Each row is a point on a landscape with many peaks, with its height.
A climber steps from a point to the highest of its 6 nearest points, and stops where none of them is higher. Distance is the straight distance between rows; heights are no part of it.
z858: [126 113 171 115 141 142 168 135 132 106 118  89 104 104  97 164 137 132
  86 127 122 109 109 126 145 115 134 138  99 144 105  98 110 129 114 128
 166 134 103 151 157 163 132 105 135 178 118 126 154 119 128 126 116 114
 110]  (h 61.3)
z686: [165 115 106 128 144 149  72  71 144 120 125 112 138  68 149  82 153 121
 143 103 101  98 131 150 180 157 146 195 115 136 128 148 168  99 106 155
 159 130 128 129 162 132 123 161 111 182  83 172 169 122 115 154 161 148
 119]  (h 47.4)
z770: [107 107 171 133 142 151 127 124 149  97 115 116 120  61 136 124 120 123
 107 128  92  88 118 125 158 163 143 164  97 154 118 121 161  80 102 126
 182  90 115  97 175 129 132 157 148 191  76 179 168 134 146 139 117 169
 103]  (h 44.9)
z121: [149 122  61 135 121 120  68 101 114 165 133 157 128 124 153  74 157 111
 159 107 118 162 146 154 113 130 111 122 164 107 126 133 122 121 149 126
  88 147 141 145 120 131 109 136 139 111 129 126 104 146 102 146 126 146
 156]  (h 62.6)
z677: [ 98  95  91 146 128 136  70 135 147 104 152 164 145  98 135  75 151 121
 125 121  87 104 135 112 142 159 124 129 104 123 113 151 154  70 121 101
 161 106 171 111 153 133 144 156 150 165  65 189 107 169 114 149 117 192
 118]  (h 63.1)
z752: [ 98 149 179 142 147 159 170 137 139  82 139 116 121 121 129 167 114 130
 130 143 111 115 129 120 124 113 153 152 120 152 145 148 164 108 128 174
 139 116 113  71 156 115 145 109 150 172  96 143 151 113 155 125 115 117
  83]  (h 49.7)
z196: [141 104  80 137 132 112  88 113 131 134 118 142 125 117 131 102 153 123
 122 112 119 133 136 140 125 132 116 112 145 121 125 115 113 115 135 115
 120 147 129 156 116 146 119 126 139 138 129 124 108 146 107 133 129 142
 148]  (h 50.2)
z509: [135 144 205  96 119 130 218 154 105 110 136  68 124 147  92 205 106 150
  84 138 146 116 104 121 126  97 156 149  98 154  97 114 101 171 115 137
 140 159  96 130 143 150 140  87 109 178 127  96 172  86 135  97 131  76
 128]  (h 0.9)
z768: [134 141 138 120 143 140 157 106 126 121 140 114 124 124 124 149 138 136
 114 123 134 128 132 138 139  99 150 146 143 144 119 153 136 129 130 163
 112 149 113 127 145 140 134 108 120 143 131 129 148 102 143 118 138 105
 111]  (h 48.1)
z166: [ 89 143 220 118 129 164 209 144 127  83 132  74 114 119 115 205 101 136
 107 154 121 105 119 132 126 120 150 155 115 157 122 132 149 141 121 171
 150 115 104  82 162 129 144  98 129 179 109 133 188  99 132 117 122  93
  91]  (h 21.3)
z724: [155 152 139 104 146 109 169 120 118 143 127 100 113 149 106 170 119 140
 110 122 167 133 109 132 135  91 141 133 121 135 117 134  93 165 124 129
 110 167 127 153 118 141 113 108 107 123 146  82 143  83 136  98 143  76
 145]  (h 21.5)
z335: [ 47 102 143 126 145 159 141 194 121 110 144 163 155 162  86 156 127 106
  91 171  83 123 117  80  98 141 106  47  99 130 123 115 114  90 126 114
 160  95 132  97 122 125 186 112 185 119  87 148  74 206 137 121 103 192
 116]  (h 57.4)
z821: [ 77 100 208 133 129 149 154 147 172  83  99 119 130  86 145 136  97 131
 103 151  94 101 106 110 150 195 139 135  81 157 123  96 172  70  80 114
 210  49 128  95 177 134 131 154 176 191  63 187 165 147 166 157  96 191
  89]  (h 44.1)
z898: [ 78  99  64 147 123 127  73 151 126  99 179 198 175 116 129  66 152 110
 137 142  75 103 146 106 102 147 126 100 127  97 104 158 143  76 161  90
 119  97 174 106 137 108 155 152 142 113  88 175  70 192 116 145 127 211
 126]  (h 23.1)
z833: [178 112 129 114 137 135 105  70 125 130 110  99 116  73 129 115 136 140
 104 106 141 105 124 144 168 143 142 186 101 137 118 119 149 150  99 139
 159 144 110 166 149 142 102 128  93 176 125 145 169 111 102 145 160 115
 123]  (h 49.0)
z360: [193 124  91  85 109 111 119  79 135 173 129 143 116 131 182  74  91 151
 134  92 201 133 137 150 159 141 170 198 127 123 148 132 136 208  97 148
  89 117 128 195 112 136  65 161  11 112 165  90 191  63 116 136 208  66
 148]  (h 47.5)
z997: [135 122  48 161 123 105  69 130  96 153 134 171 139 130 144  82 155 126
 158 119 115 156 146 145  94 132  98 100 163 117 136 141 110 109 170 127
  78 132 150 129  91 109 130 124 138  82 140 129  68 167  97 134 120 149
 156]  (h 48.2)
z840: [151 124 105 139 125  90 119 134 126 140 102 120 132 148 110 135 130 119
 129 121 143 146 128 135  96 121  94  80 138 123 126  75  84 146 146  91
 126 160 131 170  87 143 115 120 138  89 167  93  94 126 105 119  99 128
 167]  (h 49.1)
z886: [ 84 132  63 144 122 144  61 154 127 109 180 178 151 129 140  75 150 128
 165 146  76 121 141 127 126 115 151 123 152 102 133 204 152  65 178 117
 112 104 169  77 137  74 167 144 126 114  94 183  71 168 133 128 134 182
  98]  (h 49.6)
z532: [ 71 151 199 126 128 165 184 170 131 108 148 121 115 153  98 184 128 127
 126 159 111 124 114 113 111  93 131 109 131 144 142 142 142 117 127 158
 142 117 101  74 150 104 167  97 167 147 134 130 111 146 149 108 115 120
 103]  (h 43.6)
z922: [ 77 155 230 120 125 161 212 158 136  94 126  93 108 157  96 208 100 129
 108 158 125 119 115 115 111 105 151 137 119 153 129 134 146 131 125 166
 146 122 109  71 153 125 151  83 147 175 119 134 157 127 128 109 110  90
  99]  (h 21.6)
z921: [180 100  71 141 104  81  88 105 135 172  86 149 114 122 157  89 141 124
 146 123 148 178 139 142 100 151  87  96 156  93 139  75  90 151 133  92
  97 157 128 181  95 150  76 140 128 102 165 109 107 149 100 147 105 130
 183]  (h 54.2)
z120: [174 121  72 146 101  86  84 104 123 175  97 146 124 138 148  80 135 118
 152 127 141 180 151 138  93 147  79 100 171 109 139  82  99 152 139  97
  77 151 141 171  73 124  91 146 126  71 178  99 107 139 102 159 107 128
 175]  (h 52.2)
z65: [ 46  95 191 133 126 147 144 165 155  89 138 147 137 117 120 129 108 113
  88 161  84 110  96  88 120 155 133  75  93 135 116 110 149  79  98  97
 191  69 131  63 152 130 155 145 174 169  59 176 116 178 174 138  91 201
 104]  (h 51.7)
z955: [170 147 117  97 146 130 161  93 122 141 151 110 138 118 143 144 120 158
 107 105 174 121 129 134 159 104 174 202 116 151 108 164 125 169 109 156
  86 141 119 164 140 144 103 126  64 125 143  93 192  59 133 119 171  73
 118]  (h 46.1)
z172: [ 92 126 107 144 137 142 107 141 104 122 152 160 137 142 105 138 154 124
 131 143 108 129 134 121 114 107 117  95 134 126 122 162 122  91 152 145
 127 126 129 119 124 130 165 104 157 114 122 146  76 164 136 112 122 146
 115]  (h 52.9)
z278: [175 152  81 156  88  81  95 108 132 198 103 172 125 152 187  95 114 111
 185 123 186 192 151 139  87 149  95 100 197  95 170 113 108 176 138 100
  53 143 129 133  41  97  89 170  93  14 210  87 116 117 111 151 130 130
 148]  (h 45.5)
z987: [168 130  84 143 108  83  99 116 117 167 103 143 131 154 129 120 125 113
 149 113 165 164 153 139  95 131  89  93 156 102 144  81  87 154 143  96
  78 147 142 167  75 132  95 131 132  48 185  83 100 120 112 138 101 113
 176]  (h 45.1)
z432: [130 135 136 137 150 158  97  82 128 107 135 116 129  73 167  92 131 136
 140 114 104  92 129 128 165 151 164 213 115 135 137 165 184  89 101 167
 150 113 124  85 174 108 136 152 115 171  83 166 181 107 136 139 140 162
  97]  (h 49.2)
z294: [ 99 161  70 151 137 150  95 135 117 133 165 169 137 132 142 102 166 134
 162 133 103 142 139 138 116 102 145 124 165 115 140 207 157  79 157 145
  92 123 139  85 143  95 171 123 144 108 117 169  79 154 131 106 139 138
  95]  (h 54.6)
z305: [157 156 173  86 128 105 202 132  91 137 142  79 134 151 103 195  92 170
  78 106 174 119  95 124 136 103 167 168  83 143  96 129  81 191 107 112
 118 152 117 166 115 146 108 115  66 140 129  75 175  57 139  91 166  38
 139]  (h 22.0)
z492: [136 159 118 137 149 159 119  93 133 120 154 129 125 112 157 115 150 142
 147 114 113 127 142 144 140 112 163 182 138 142 137 195 163 110 147 173
 116 134 111  96 154 108 137 125 117 143 118 154 145 113 153 124 150 127
 104]  (h 52.3)
z645: [171 134 122 119 144 145 127  72 124 118 140 109 125  95 148 122 128 142
 125 104 129 111 122 141 154 126 163 208 111 158 127 160 157 132 123 175
 128 130 104 129 148 126 114 119  94 154 116 146 189  83 132 129 171 106
 104]  (h 50.9)
z956: [132 107 127 116 137 115 155 148 117 122  98 106 112 146  88 141 135 119
  95 133 134 128 110 131 115 107  88  85 119 121 123  58  77 138 134 103
 156 156 124 169 108 160 133 106 156 141 147 102 105 144 119 111  96 136
 170]  (h 65.8)
z718: [155 173 130 137 124  90 185 173 121 182 104  81 160 215  71 180 103 102
 141 134 177 129 113 106 102 111  59  70 120 116 150  71  62 210 154  80
 118 180 129 154  50 116 126 130 133  26 193  48 109  95 112  85 108  95
 182]  (h 18.7)
z244: [ 72 157 220 140 126 162 186 134 155  66 133 104 133 103 144 171  83 145
 130 143 115 108 119 134 130 144 169 165 127 176 144 129 190 114 123 176
 154  71 117  43 178 104 141 116 150 174  91 148 181 106 156 133 109 124
  63]  (h 61.6)
z82: [186 139  81 119 117  92 113  84 138 177 112 142 102 142 168 103 128 124
 154 101 184 164 139 148 127 118 141 135 147 108 142 125 122 184 122 128
  73 143 136 158  88 142  84 140  78  85 191  76 142  97 136 138 148  88
 161]  (h 49.5)
z19: [193  99 101  95 114  97 113  98 138 159  78 112  97 110 126 111 113 145
 116  96 183 146 134 154 159 151 134 148 122 105 123  87 113 191  91  82
 147 161 124 214 114 163  76 151  76 138 183 107 168 101 106 161 155  69
 151]  (h 47.6)
z204: [ 93 135 159 132 143 153 151 143 135  95 144 134 117 133 114 158 145 110
 121 145 101 123 133 130 125 104 133 113 134 143 126 153 129  97 132 154
 136 125 119 102 150 123 162  94 149 155 104 141 105 136 143 104 117 129
 105]  (h 48.9)
z979: [ 59  74 101 142 134 140 113 190 113 112 162 184 166 144 102 127 131 108
 103 150  83 102 132  85  95 148 101  53 103 118 111 107 111  84 152  93
 149 103 160 121 115 133 168 126 172 108  93 144  55 220 115 124 118 212
 129]  (h 45.0)
z467: [141 108 138 125 143 125 140 136 133 116 119 121 110 118 113 144 146 119
 106 126 137 126 126 135 138 106 117 123 125 136 124 112 115 126 137 134
 149 149 122 152 126 163 129 108 142 152 124 123 125 126 131 125 115 123
 130]  (h 41.6)
z461: [169 156 108 141 113  78 141 134 103 167 111 126 142 184 120 150 120 127
 156 135 171 161 132 129  97 129  75  70 152 113 149  82  73 171 145  96
  99 163 121 158  64 113 110 124 139  18 196  60  94 105 116 106 110 113
 176]  (h 40.9)
z902: [105 104  41 138 109 129  52 140 110 129 164 187 163 116 145  46 149 116
 148 126  85 135 151 120 102 151 116 102 149  94 111 148 141  82 183  92
 105 113 171 120 121 105 144 135 131 112 113 159  60 188  89 152 123 183
 141]  (h 11.3)
z824: [110 127  70 146 121 118  82 141 109 137 145 168 137 135 125 103 154 116
 141 127 113 141 140 133 107 141 114 102 151 105 123 144 118  94 164 133
  97 129 147 125 120 115 152 116 153 100 130 134  64 168 110 129 127 157
 139]  (h 47.1)
z866: [109 139 137 156 143 149  95 125 150  96 150 118 138  80 173  90 127 146
 160 127  70  92 136 114 166 157 162 194 130 146 132 160 189  64 117 167
 135  84 139  53 186  89 140 179 133 161  65 191 148 112 152 132 138 173
  83]  (h 50.4)
z195: [ 78 144 108 151 139 154  91 152 124 107 158 176 141 129 127 115 147 134
 141 139  80 118 138 119 134 122 146 115 143 114 120 198 156  65 148 144
 126 109 142  73 154  95 164 133 152 127  97 168  79 161 158 117 121 158
  93]  (h 58.2)
z778: [104  89  80 149 122 119  95 155 122 112 152 172 159 125 116  96 141 116
 115 134  93 125 144 115 102 146 108  78 132 105 115 114 115  73 162  98
 134 121 160 144 112 136 150 111 161 110 101 143  70 183 108 125 110 180
 141]  (h 30.5)
z125: [181 157  93 153  97  70 114 114 117 190 105 143 129 173 148 114 105 126
 165 118 173 179 151 135  75 151  76  78 153 108 166  88  86 189 144  90
  75 156 129 148  49 112  91 149 110  25 202  75 112 108 118 131 105 117
 158]  (h 41.7)
z455: [114 108 206  95 124 155 181 151 129 103 113  68 112  92  97 182 115 133
  76 154 120 100 113 124 134 125 139 157  78 152 112  97 119 133 103 122
 191 132  97 142 158 158 132 100 124 203 114 136 178 114 129 122 130 112
 111]  (h 32.7)
z215: [123 111  97 133 138 141 103 114 140 120 133 132 123 111 135 110 152 123
 128 124 101 113 136 136 136 116 133 136 129 127 123 147 132  96 133 142
 124 130 127 119 146 135 139 121 134 143 103 145 110 132 125 118 127 138
 122]  (h 48.0)
z883: [184 153  80 130 109  79 130 100 133 199 119 164 117 173 176  82 112 131
 180 106 197 190 137 146 110 123 119 122 182 101 160 171 117 191 132 126
  58 140 145 136  68 104  99 159  69  42 200  72 124 106 131 133 154  94
 145]  (h 47.8)
z257: [187 108 101 135  80  75  91  94 137 183  80 147  90 125 160  84 112 109
 161 118 178 184 140 142 101 171  96 110 157  98 148  64  90 185 121  86
  85 159 140 180  69 132  51 186  94  82 206  94 141 106 112 176 126 111
 182]  (h 46.9)
z690: [172 110  87 122 109  90 105 102 126 146  87 135 112 124 128 108 135 133
 128 124 152 155 136 147 116 137 102  99 141 107 119  83  91 151 128  95
 118 166 131 174 106 165  83 140 124 120 167  94 127 132 100 146 120 125
 177]  (h 65.1)
z819: [199 113 107  89 115 110 103  72 127 149 121 117 118 107 135 106 107 163
 109  86 185 125 127 141 175 139 169 195  95 119 118 124 131 204  87 133
 121 140 117 207 129 147  72 144  47 139 161 106 197  84 111 145 184  64
 138]  (h 48.4)
z656: [136 145 131 134 136 108 170 171 107 151 122 115 147 190  74 183 132 101
 145 138 136 125 120 110 111  88  78  66 141 121 142  97  87 161 147 121
 110 160 120 156  95 124 138  92 150  53 182  84  78 141 119  92 105 118
 163]  (h 43.5)
z652: [109 149  96 154 142 119 135 155  89 159 139 156 135 173 102 152 147 132
 156 138 138 154 139 134 111  95  97  92 165 116 154 159 106 135 160 130
  86 136 132 130 109 113 169 101 152  52 169 118  66 156 126  98 116 118
 135]  (h 51.2)
z93: [167 133 136  93 120  97 154 128 121 138 102  83 120 130 104 158 123 144
  88 110 178 127 110 139 143 116 122 127 104 122 111  78  72 183 104  90
 157 170 120 188 109 170  91 124  92 128 163  76 145  79 134 124 135  73
 155]  (h 34.5)
z135: [143 104 156 121 150 154 121  96 136 113 127  88 117  67 133 120 131 133
 117 120 114  81 127 133 169 156 143 192 102 151 131 137 173 108 105 146
 181 124 115 126 173 133 122 140 121 187  84 168 195 103 123 136 152 141
  98]  (h 46.7)
z409: [140 105  86 122 131 139  50  87 123 137 114 140 133  96 156  57 164 114
 134  90  96 141 136 141 157 152 129 153 149 102 121 145 152 101 140 127
 140 141 145 146 137 140 112 152 120 168  97 176 132 149  98 147 142 154
 144]  (h 43.7)
z75: [123  90 127 122 141 136 105 119 145 106 123 123 122 100 122 123 155 112
 102 128 116 109 122 133 145 132 115 116 101 139 119 119 128  90 119 119
 178 137 144 148 149 163 133 126 145 173  99 152 128 156 121 143 118 156
 126]  (h 39.7)
z976: [164 134 150  95 128 117 161 118 114 124 116  91 118 125 107 165 124 144
  81 114 154 118 102 131 147 108 140 157 101 133  96 110  97 169 107 122
 149 160 116 177 123 149 114 109 100 150 136 105 161  94 120 119 142  72
 135]  (h 34.0)
z920: [168 134 126 125 118  81 155 152 127 145  89  91 128 162  99 161 120 123
 117 127 174 132 131 132 119 119  70  78 123 126 125  47  73 180 131  82
 132 176 117 180  83 150 108 122 136  80 182  57 121 107 117 108 105 106
 181]  (h 26.4)
z941: [ 69 112  96 146 132 145 104 168 121 107 161 170 153 136 118 119 142 117
 138 151  88 115 139 118 108 127 119  79 120 114 119 163 129  77 160 117
 127 100 151  94 121 107 183 128 168 116 105 156  54 182 129 124 117 181
 118]  (h 50.0)
z783: [210 134 112  88 111  88 139  96 134 163 121 123 114 142 144 126 110 158
 119  98 195 137 132 145 144 125 151 165 104 122 122 130 101 192  96 125
 104 147 128 185 111 161  68 148  60  96 169  75 158  64 130 122 166  64
 158]  (h 47.0)
z150: [ 39 148 248 131 115 175 188 175 168  76 127 105 143 151 137 180  76 120
 132 172 111 119 107 126 112 157 145 104 122 177 158 116 210 107 113 145
 171  33 112  32 164 100 147 113 170 182  88 151 168 133 163 142  80 134
  86]  (h 63.9)
z317: [103 101 107 136 137 117 120 158 109 119 124 136 135 144  94 139 145 104
 106 143 114 124 131 120 116 122 103  70 125 126 118  83  93 101 153 112
 145 146 146 149 105 141 152  98 168 123 121 121  85 170 109 119 102 164
 145]  (h 45.4)
z363: [139 144 187 104 130 144 195 116 105 114 146  82 123 118 112 202 100 163
  92 122 152 104 108 116 134 117 169 186  95 154  99 142 131 161 113 159
 119 136  93 131 155 152 123  99  86 162 121 116 200  73 134 114 155  58
 104]  (h 9.0)
z322: [100 152 146 136 150 162 141 133 128 110 149 131 113 122 125 157 143 131
 138 134 105 128 142 135 130 107 157 141 149 144 136 186 158 110 137 177
 115 111 121  80 165 110 171 113 146 147 106 153 119 127 157 113 127 117
  71]  (h 50.8)
z70: [ 57  92 128 141 126 152 114 179 145  89 159 178 156 119 113 111 129 118
 103 157  86 105 121  84 126 157 123  68  95 117 107 138 141  68 131  80
 166  80 154  98 141 127 162 150 182 141  71 174  88 189 149 139 116 208
 115]  (h 40.2)
z967: [146 147  81 131 138 106 108 107 110 161 139 148 124 155 129 119 151 132
 152 119 140 154 138 148 110 101 117 114 168 114 124 157 119 131 146 147
  75 144 135 143 109 117 128 103 125  81 168 106  93 126 125 126 126 113
 153]  (h 54.0)
z373: [157 107  96 148 114  83 124 141 109 141  96 119 137 160  99 130 128 104
 127 144 129 152 148 115  95 129  57  68 138 109 137  42  73 147 154  83
 120 157 128 189  87 142 111 120 159  76 177  81  90 155  92 117  85 140
 176]  (h 38.5)
z843: [177 173 125 118 128  79 180 149 119 173 134 110 128 195 106 171 110 131
 138 115 201 137 116 128 109  95 107  77 144 122 132 127  77 207 134  88
  90 161 137 157  73 138 113 128 111  43 189  48 124  77 130  94 136  62
 168]  (h 27.8)
z879: [ 51 119 182 128 130 160 159 188 144  98 136 150 143 153  99 155 118 106
  96 171  89 119 113  98 107 127 123  76  95 145 131 109 126  88 114 129
 171  84 113  80 137 128 169 123 187 160  93 156 110 184 153 125 102 173
 109]  (h 57.3)
z736: [ 83 127 155 127 143 142 173 188 120 129 139 128 129 176  66 176 135 117
 125 148 118 117 116 107 116  96 104  70 132 141 133 104 103 132 143 137
 135 144 113 130 107 124 177  88 161 109 144 104  85 175 126  82 108 129
 135]  (h 39.4)
z555: [112 118 198 120 128 150 171 129 141  88 115  87 118  79 129 165 110 131
 108 153  99 100 118 124 138 146 145 168  95 163 118 120 154 112 108 145
 175 112 111 105 165 139 136 124 138 188  86 141 169 116 139 131 133 128
  91]  (h 42.2)
z702: [ 28 138 180 144 118 157 137 191 141  92 148 166 146 162 107 153 116 124
 131 172  80 116 112 100 119 128 142  83 120 139 141 165 162  86 127 129
 134  79 131  41 152  95 185 129 186 137  87 171  87 174 172 128  99 171
  81]  (h 57.8)
z282: [113  92  84 139 130 133  74 125 130 126 145 154 140 104 123  86 154 119
 123 122  99 130 136 134 131 147 111 118 128 109 116 127 128  86 148 106
 133 136 147 146 135 149 126 133 152 148  97 151  88 163 109 138 117 161
 134]  (h 29.3)
z583: [183 116 130  71 119 110 130  87 120 143  97  88 120  99 111 134 107 168
  97  94 183 112 114 142 168 136 154 185  84 124 107 104 121 174  85 112
 149 151 116 206 141 157  84 124  70 163 154 104 191  96 107 153 175  64
 130]  (h 46.8)
z336: [188 122  99  98 136 127  94  52 122 153 115 115 128 102 153  92 122 146
 133  94 153 113 123 137 169 143 164 203 105 117 118 141 148 170 104 153
 120 144 101 179 126 137  84 142  61 153 144 123 201  89 100 142 185  91
 139]  (h 49.3)
z452: [195 125  82  82 112 116  95  79 124 169 113 128  99 125 163  86 117 137
 144 102 181 148 140 140 157 136 152 183 123 114 132 121 125 198 110 142
  98 129 132 188 111 150  57 157  48 118 169  99 174  80 118 148 170  71
 161]  (h 48.6)
z960: [ 68 121 241 112 124 178 192 160 155  75 101  92 118 112 125 168 101 120
  89 169 112 104 100 114 132 164 140 114  97 174 115  93 159  91  86 122
 203  61 112  77 167 133 134 123 158 203  84 158 165 141 146 143  96 156
  94]  (h 52.4)
z727: [ 58 160 234 135 131 177 202 175 149  82 132 100 118 151 122 181  81 126
 125 166 110 123 111 114 121 104 142 121 127 161 146 131 164 128 128 170
 159  85 110  54 163 112 157 113 164 168 101 141 156 122 152 118 111 107
  88]  (h 46.4)
z689: [148 105 155 109 136 114 158 129 129 119 104  81 106 115  85 159 129 125
  79 119 144 113 118 143 143 116 120 128 102 130 104  83  92 144 115 107
 167 165 113 183 134 169 119 111 125 174 136 117 141 125 112 124 126 110
 133]  (h 39.2)
z213: [ 92 146 182 118 149 152 218 185 111 115 132  98 128 179  70 204 126 119
 132 150 125 126 109 108 119  61 115 104 146 126 134 136 111 156 141 154
 117 151 112 103 135 118 173  93 145 118 160 103 112 130 134  92 117  84
 126]  (h 27.7)
z220: [ 88 139 131 158 128 153  95 145 152  85 156 153 145 107 148 102 130 140
 141 136  74 102 139 115 135 137 152 145 116 135 126 172 177  57 122 131
 142  87 139  71 171 100 158 148 150 146  61 185 114 135 151 140 115 174
  93]  (h 51.1)
z729: [122 145 166 134 137 154 158 107 131  88 138 101 121 101 132 165 124 144
 126 133 116  95 128 135 146 129 164 183 111 159 120 145 157 120 117 169
 141 115 106  97 172 118 139 111 123 178 101 141 173  87 141 129 127 111
  77]  (h 46.5)
z529: [ 56 139 187 141 124 162 145 149 160  72 137 122 131 122 135 150 103 124
 126 154  90 109 117 122 126 137 147 133 119 157 138 142 171  79 115 142
 156  74 118  60 166 118 160 131 166 182  75 161 142 137 160 138 112 160
  86]  (h 51.5)
z45: [116 130  93 145 131 113 121 152 102 136 134 140 148 159 106 142 147 118
 125 139 120 137 143 126 109 113  82  73 143 126 145 116  92 135 159 119
 110 138 135 146  93 107 157 100 162  76 153 101  61 176 110 102 105 138
 148]  (h 48.8)
z527: [ 28 122 160 151 119 167 161 201 115 113 151 161 154 179  83 168 127 122
 131 171  88 134 111  92 113 111 105  62 122 129 158 153 143  98 129 140
 129  87 120  67 128  89 201 108 190 111 108 147  72 202 154 111 113 155
 108]  (h 59.4)
z375: [124 128 203 105 130 132 193 155 132 113 115  78 119 140  72 185 127 117
  87 147 140 108 108 114 114  89 131 120  98 144 102  82  91 146 123 115
 163 159 105 146 133 162 124  92 126 170 130 104 149 120 120 119 112 104
 140]  (h 21.4)
z828: [107 151 112 160 149 156 100 116 132 110 161 138 145 108 171  79 137 132
 169 120  72 113 139 130 148 128 162 184 153 123 138 211 181  69 143 162
 123  95 144  56 167  75 155 151 125 142  82 189 123 121 158 123 141 158
  81]  (h 52.0)
z815: [180 152  94 129 116  90 128  98 118 181 121 140 120 158 161 110 122 129
 155 109 182 170 142 152 120 107 108 106 154 114 138 136 107 185 135 111
  74 147 137 153  90 134  96 134 100  54 184  77 112  99 134 117 136  88
 159]  (h 47.7)
z97: [111 134 179 140 141 174 149 118 156  84 137  99 132  77 154 141 113 139
 141 130  94  84 136 130 151 148 156 192 114 169 116 141 193  93 102 160
 154  84 108  71 184 103 138 137 141 177  86 165 181  94 148 132 133 147
  77]  (h 52.1)
z229: [133 142  93 136 148 140  72  94 131 129 150 137 133 114 155  74 156 131
 155 115  97 123 149 143 138 107 164 173 150 108 131 201 160  86 143 168
 100 131 137  94 146 108 136 135 108 137  98 160 117 131 132 131 159 140
 129]  (h 53.0)
z465: [181 143  85 104 127 123 114  68 133 167 136 139 111 127 175  78 143 138
 146 103 160 141 141 147 158 118 169 177 137 122 131 161 133 161 122 166
  86 138 122 160 119 126  95 130  51 111 154 107 172  93 129 129 182  87
 139]  (h 48.7)
z688: [127 111 130 127 141 148  61  98 137 110 126 107 143  56 154  61 136 126
 142 106  76  90 124 125 192 178 142 204 118 129 136 151 183  76  94 136
 185  98 144  99 192 111 124 172 122 178  55 194 162 139 122 151 148 184
 112]  (h 43.8)
z782: [140 150  66 148 133 119 120 127  89 170 144 158 131 161 143 120 154 131
 174 121 145 171 139 156 106  99 106  94 173 102 142 174 114 139 155 133
  76 136 139 121  89  95 147 102 137  55 175 117  71 156 129 108 124 119
 131]  (h 51.8)
z692: [184 133 106 123 115  87 127 102 133 160 116 122 112 145 141 124 122 136
 142 109 192 150 133 138 119 121 120 121 138 120 131 108  93 178 122 112
  93 160 137 176  88 143  84 133  96  92 180  80 134  86 127 142 133  81
 156]  (h 53.1)
z682: [ 99 139 157 132 150 152 133 127 132  97 133 132 123 103 138 143 136 130
 128 135  97 115 132 120 137 112 154 152 121 142 124 150 161  89 130 162
 147 110 111  87 157 126 159 125 148 159  87 146 139 126 147 124 127 144
  90]  (h 47.9)
z435: [178 175  91 135 110  78 139 120 116 193 121 148 121 180 153 122 117 127
 179 116 199 180 136 146  99 135  92  96 176 109 163 135  99 184 148 104
  64 145 139 148  57 105  97 137 111  10 204  70  93 105 121 119 121  97
 154]  (h 43.0)
z261: [103 122 104 143 136 146  65 126 146 107 158 163 143  91 150  64 150 113
 139 119  67 109 132 124 143 151 147 150 134 107 113 166 168  68 141 125
 161  98 161  98 164 112 147 164 134 159  62 189 107 142 146 143 137 180
 115]  (h 40.8)
z670: [160 149 113 130 135  99 132 130 118 152 117 116 129 170 115 141 137 130
 134 118 167 146 129 132 107  97 104  88 154 122 130 114  90 164 141 111
  98 154 138 150  91 126 117 102 126  66 180  78 101 113 119 109 117  98
 162]  (h 60.0)
z193: [118  89 137 132 139 155  84 128 149 104 127 129 130  63 153  79 128 129
 123 118  75  89 123 113 168 174 138 167 114 131 117 132 178  71  96 127
 179  89 150 114 190 127 138 180 142 182  54 203 150 143 139 148 131 203
 104]  (h 35.2)
z875: [ 93 108 161 135 135 151 146 146 149  93 128 131 132 113 117 140 122 112
 103 144  92 109 113 118 131 127 126 104 110 146 118 122 131  75 117 136
 168  95 125 103 151 143 158 122 167 171  75 165 108 161 145 131 102 167
 100]  (h 51.6)
z624: [119 153 190 113 142 135 197 148 114 111 133  87 121 151 100 197 114 140
 110 133 141 122 107 108 119  79 146 139 129 145 117 137 112 154 135 155
 123 146 120 114 135 140 144  95 131 149 134 113 149  99 141 100 130  77
 126]  (h 18.5)
z767: [172 119  96 153  73  71  76 106 129 203  88 165  98 129 175  83 109 113
 177 121 177 206 143 125  78 171  84 125 170  91 159  75  84 183 132  91
  55 160 121 160  52 111  68 188 105  53 206 106 133 114 108 178 113 135
 182]  (h 44.7)
z742: [194 115  77 107 108 104  74  83 131 163  93 134 102 118 164  74 133 132
 147 102 162 170 139 138 140 152 135 145 144 105 134  95 120 172 107 109
 113 157 131 188 103 146  61 159  77 119 173 107 160 113 107 171 153 105
 161]  (h 48.3)
z705: [171 108  85 113 122 132  66  73 139 159 100 128 117  99 157  56 151 127
 132  93 138 134 135 152 167 151 131 170 143 110 140 127 156 144 122 143
 130 150 129 164 137 144  88 150  99 153 133 149 163 119  88 160 169 131
 154]  (h 48.5)

Where does a climber stop that starts at each point below?
z532 | z195
z624 | z195
z955 | z195
z686 | z195
z688 | z150

Call two points neighbours if one is among the 6 nearest of the other. Go from one point of each pair to the other, from neighbour to neighbour, staying as high as possible. Name the lowest point that can't be avoided.
z527 and z858 | z555
z956 and z690 | z840
z677 and z195 | z220
z670 and z121 | z967
